A landscape with many valleys, sampled at points; each row gives a point and its height.
From any point a ball rolls to the lowest of the 2 points nearest to it. It stops when none of these is lower. Distance is the straight distance between rows; heights are no part of it.
j996 h=606: [ 25  10  -6  31  32  24   4   9 -36 -11   0 -26 -25 -15 -42 -19 -16   5
 -18 -31 -25]
j215 h=646: [ 18  10  20  14   0 -64  -4 -34 -10 -16 -34   4  28 -37 -16  -3 -30 -22
 -22 -42  -6]
j197 h=640: [-15 -20 -20  20 -11 -18  32  20  30  -9  18 -24  49  37  10  30  15   0
 -25  -5  12]
j405 h=373: [-22  22  -2  16 -13 -18  26 -30  14 -26 -33  35  18 -43  13 -39 -26  13
 -16  -6  16]
j127 h=771: [ 19 -41  -2   0 -26  -1  -1 -13  15 -16  19 -35  23   1 -22  60  18  14
 -29   0   9]
j183 h=833: [  7  -5  -9 -36  10   8 -17   9 -14  13  -7  -1 -12  31   0  47  12  27
  -8 -16   1]
j606 h=533: [ 15  -7  13  -1  11 -16  -6 -18 -25  12 -20 -32  23   3 -31  34 -24 -12
 -31 -40  -8]
j727 h=633: [-21 -37  -7   6 -24  39  15  -1  30   1  25 -19  31 -15  -3  29  11 -14
   5  45  17]
j965 h=566: [-14   4 -12   3   6  -3  21  25  -1   4  20 -24  22  45  13  22  18 -12
 -12  -8  -4]
j805 h=268: [  4  39   3   5  21 -22  -4   6 -23  13  -1  -8   8  25  13 -24  25 -17
  10 -14 -16]
j577 h=525: [ 12  -5  31 -28 -16 -31 -52 -12 -11  32  -3  -5   0  17  -1 -13  22 -46
  31  19 -22]
j22 h=809: [  9 -21  -2 -21 -15  -3 -10  -1   9 -17  18  -4  -8   9   6  52  27  28
 -12  -3   9]
j48 h=710: [-12 -37 -11   1 -12  32   0   0  24   7  25 -31  36  -4 -28  58  -7   4
 -20  18  21]
j811 h=622: [ -2  17  18  -3 -20 -70 -10 -29   5 -21 -30  29  33 -32   2   7 -15 -12
 -17 -17  16]
j407 h=743: [-14   6   1  50 -18 -35  41   8   8 -11  16 -10  34  -2   4 -35  21 -41
   4  13  -3]
j616 h=734: [ -6  -9  -4 -13 -15  19  -2  14  27 -11  28  11 -35  -7  31  -5  16  15
  24  40  10]
j460 h=673: [ 29  -4  13  39  -7 -35   8 -18  -2 -39 -16  -7   5 -40 -32  -5 -13  -1
 -19 -32  -6]
j192 h=500: [  7 -20 -12   1   7  47   4  13 -10   9  17 -28  -5  22 -25  29  10  11
 -17 -14   0]
j585 h=469: [ -7 -17 -14  19 -20  21  15  28  10  -4  30 -30   8  25  12  23  38   7
  10   9   1]
j720 h=402: [ 17  13  18 -30  28   8 -40  -4 -44  54  -3 -23  -1  52  -9  -4  18 -31
   7  -5 -20]
j738 h=593: [-39 -10 -16  -2  -6  43  18  -9  34 -21   9  20  -8 -25  13   1 -29  24
   1  22  18]
j328 h=868: [ 22  -2   3   0   8 -18  -6  30 -16  13   6 -16  -5  46  20  20  56  -9
  10   5 -24]
j706 h=310: [ 32 -30   5 -23 -15  10 -31  -5  -6  18  22 -25 -15  23 -14  30  22   4
   4   9 -21]
j61 h=540: [ 21  -9  12  -4  -2 -37  -5 -11  -2 -41 -17  11 -20 -28   3  13  -7  31
  -3 -13  -2]
j13 h=503: [ -2  28  29 -36   4 -26 -35 -14 -15  39 -15  24  10  13   7 -35   4 -47
  30   7 -11]
j148 h=786: [ 20   7   4  26 -26 -20   3   4   9  12  31   0  -7 -14   4 -61  23 -50
  34  33 -31]
j281 h=142: [ 29  31  -8  25  17 -13  11  30 -32 -10  -7   4 -44  11   7 -15   5  26
  -5 -32 -24]
j824 h=638: [ 13 -29   4   0  15  51 -32  -9 -16  16  11 -28 -22 -12 -51   8 -18  14
   4  -9 -11]
j233 h=424: [ -7 -19  12   5 -10  23 -14 -20   4 -10   7   5 -22 -54 -31 -24 -23  -9
  13  26 -10]
j788 h=346: [ 22  31   8   7  28  -8 -15  25 -47  37  14 -26   9  58  -5 -16  33 -37
  13 -11 -27]
j105 h=416: [-10  38   1 -34  23   0  -8  -6 -11   9 -24  36 -22   7  32 -15 -12  16
  12   2   8]
j141 h=445: [-32   5 -14  14  -5  20  13   4  24  20  18 -18  51  26  16  -7   8 -46
   1  28  14]
j814 h=541: [-45 -12 -16  12   0  38  27  12  29  16  18 -24  23 -12   6 -11  -3 -26
  17  30  13]
j167 h=250: [ -7  50   7  -1 -10 -30  12 -11   3  18 -30  66 -12   2  26 -80  15  -6
   6  15   5]
j693 h=219: [-38  21 -14 -15  -4 -32  19 -10  29  22 -13  26  40  26  51 -15  -9 -26
 -10  16  31]
j342 h=847: [ 25   8   3 -38  16 -11 -30  20 -20  14  -4  13 -52  29  12  24   6  32
   6 -11 -14]
j411 h=573: [ 18   8   6  19  31  -5  -7  -5 -42  13 -11 -22   6  -5 -33  -8 -18 -30
 -11 -38 -12]
j371 h=583: [ -5  -3  10   2 -30 -35   6 -18  21 -36  -9  20  12 -36   2   4  -1  11
  -6   1  18]
j620 h=459: [ 12  -4  10 -26  29  37 -37  -6 -33  41  -6 -38   2  25 -28  24  -7 -11
   3 -17  -3]
j529 h=856: [ 28  14   6 -20  13 -17 -18  28 -29  21  10   1 -41  53  22  -3  26   1
  17  -8 -20]
j703 h=762: [-17   2 -11  -2  22  -3  16 -10   1 -21 -43   8  29 -35 -26  -2 -76  13
 -39 -46   0]
j345 h=306: [  1  23   4   5  25 -15   7 -10 -15 -12 -40  24 -14 -23   0 -34 -32  20
  -6 -27  -1]
j617 h=251: [-19   8 -14  -6  14  20   3  10   3   4  -4   2  -9   6   6   8   0   3
   6   2  20]
j26 h=360: [ -1   3   2  14  14  21   2   0 -10   5   5  -2 -15 -20  -8 -30 -17  -7
  16   4  -2]
j259 h=378: [ 14  -9  21 -42  -6 -41 -34 -17  -1  -3 -25  21   6 -12   3  31   4  -5
   2 -10  13]
j90 h=789: [ 34 -33 -10  19  -7  41   2  28  -3 -13  32 -10 -56   0 -29   6  12  38
   6   3 -23]
j358 h=700: [-16 -27   4 -28 -29  16  -9  -3  41  13  35   9  -3  -4  19  20  26  -4
  13  52  13]
j930 h=705: [ -6  -8   0  39 -21 -34  30   1  26 -29  14 -17  40   0   5   3  19 -10
 -20  14   1]
j363 h=418: [  4  14  14 -52   3 -27 -33 -12  -9  11 -32  41 -35   0  27  21  -7  10
  12  -6   3]
j387 h=508: [-33 -33  -7   3  -9  51  -3 -28  25 -17   1  11  -5 -58 -16  -2 -34   6
   2  30  18]
j713 h=672: [-35 -17 -26 -12 -19  43  20  17  36 -25  17  20 -18  -1  25  34  -1  46
  -2  22  25]
j921 h=451: [ -7  16   0  -1 -25 -17  17 -35  23 -48 -40  63 -13 -39  28 -20 -21  37
   1   9  19]
j685 h=403: [ 22 -43   2 -12   0  30 -29  -5 -18  25  15 -42  12  22 -39  51  12  15
 -18 -15  -7]
j41 h=478: [ 27 -14   8  10   4  -5 -20  -2 -34  25  -8 -41  17  27 -34  40  19 -14
 -14 -16 -22]
j896 h=242: [ 23  24  -1  42   9   9  19  26 -15  -3  17 -12 -32  12   1 -38  17  11
  11  -2 -24]
j555 h=243: [-26  12 -18  38 -12 -13  42  -8  32 -19 -16  23  42 -21  10 -29 -40 -12
 -22   0  27]
j516 h=680: [-12  -7 -25  -8  24  13  14   9  11 -11  -7  -2  11  18  -7  49 -37  27
 -34 -40  18]
j354 h=339: [-42  16 -24  -8  -3  -2  27  26  29  21   3   6  53  37  46  -9   8 -33
   6  29  24]
j76 h=316: [ 24 -29  22 -29 -19 -25 -31 -27   3 -18   0  -5  18 -30 -21  46   5  -3
  -6   4   1]
j919 h=363: [-18  53   0 -19  23  -6   2 -18  -6  -2 -40  52 -18 -32  15 -48 -31  14
  13 -16  14]
j758 h=230: [ 11  33   8  23  18 -20  12   2 -14 -25 -15  30 -39   3  22 -30  -5  43
   4 -13 -10]
j891 h=772: [ -6   2   0  49 -11  12  18  12   0   3  31 -17   9 -13  -8 -48  17 -30
  16  15 -19]
j678 h=38: [-28  26 -11   8   5 -14  23  -5  19   7 -14  21  27  -6  12 -37 -14 -26
   1  11  18]
j52 h=631: [-15  12 -23   0  23 -15  16  17  10  -3 -11  -1  29  43  11  28 -18  10
 -26 -30   2]
j457 h=728: [-31   5 -27 -10  31  22  24   4   1 -13 -32   7  14  -1  -6   6 -71  29
 -29 -39  18]
j383 h=763: [  4 -22  -6  10 -16  34   4  12  14 -22  36  -2 -47 -22  -3 -10   7  31
  18  30 -17]
j621 h=588: [  4 -26 -15  29  19  56   2  -5 -25  12  11 -41  14 -10 -50   9 -17   3
 -14 -10  -4]
j20 h=501: [  8  -8  11  -5 -12 -22   2 -21  10 -64 -20  43 -22 -54  12   0 -26  50
 -10  -1  11]
j545 h=468: [-20  23  20 -34  24  11 -26 -15 -27  37 -31  11   1   3  13 -21 -15 -26
  24 -17   1]
j826 h=812: [ 25 -21  -8   2  12  24   3  25 -18 -22  12   1 -70  -3 -17  29   0  67
  -8 -22  -7]
j962 h=229: [ 28 -12  25 -16 -10 -12 -27  -7  -6   8   4 -20 -14 -16 -16  10   1   0
  -1   0 -10]
j58 h=775: [  2  -7  19   1 -34   1  -5   0  18   9  19  11  -4 -20   4 -44  18 -32
  49  53  -5]
j992 h=736: [ -4 -16  11  -1 -36 -18   6   1  38  -9  11  11  17   5  28   8  45  -7
  11  37  15]
j570 h=349: [ 15  -2 -12  32  -8  22  20  41  -4   0  37 -29 -28  25  -2  -7  39   6
   9   9 -21]
j854 h=758: [ -8  -3   1 -15 -12  24  -2   9  11  21  36   9 -23   8  27 -33  30 -18
  35  43   1]
j730 h=380: [-15  -3  -3 -27  21  28 -13  -8 -13  15 -20 -11   6  -1 -19  23 -28  -7
  -5 -20   8]
j587 h=182: [ 11  46   1  19   2 -39   9  -6 -14   9 -19  26   2   8  33 -55  22 -25
  18  -1  -1]

Call two points neighbours if one is among the 2 nearest of the other. Go from one point of each pair to the other, from neighbour to neighbour, staying as low as possible. Name the highest point that can't be avoided.
j617, j358 => j616
j587, j685 => j363
j587, j281 => j919
j617, j685 => j620

For each start below, name the point where the ball stops.
j811 => j678
j148 => j281
j183 => j678
j457 => j281
j13 => j281
j460 => j678
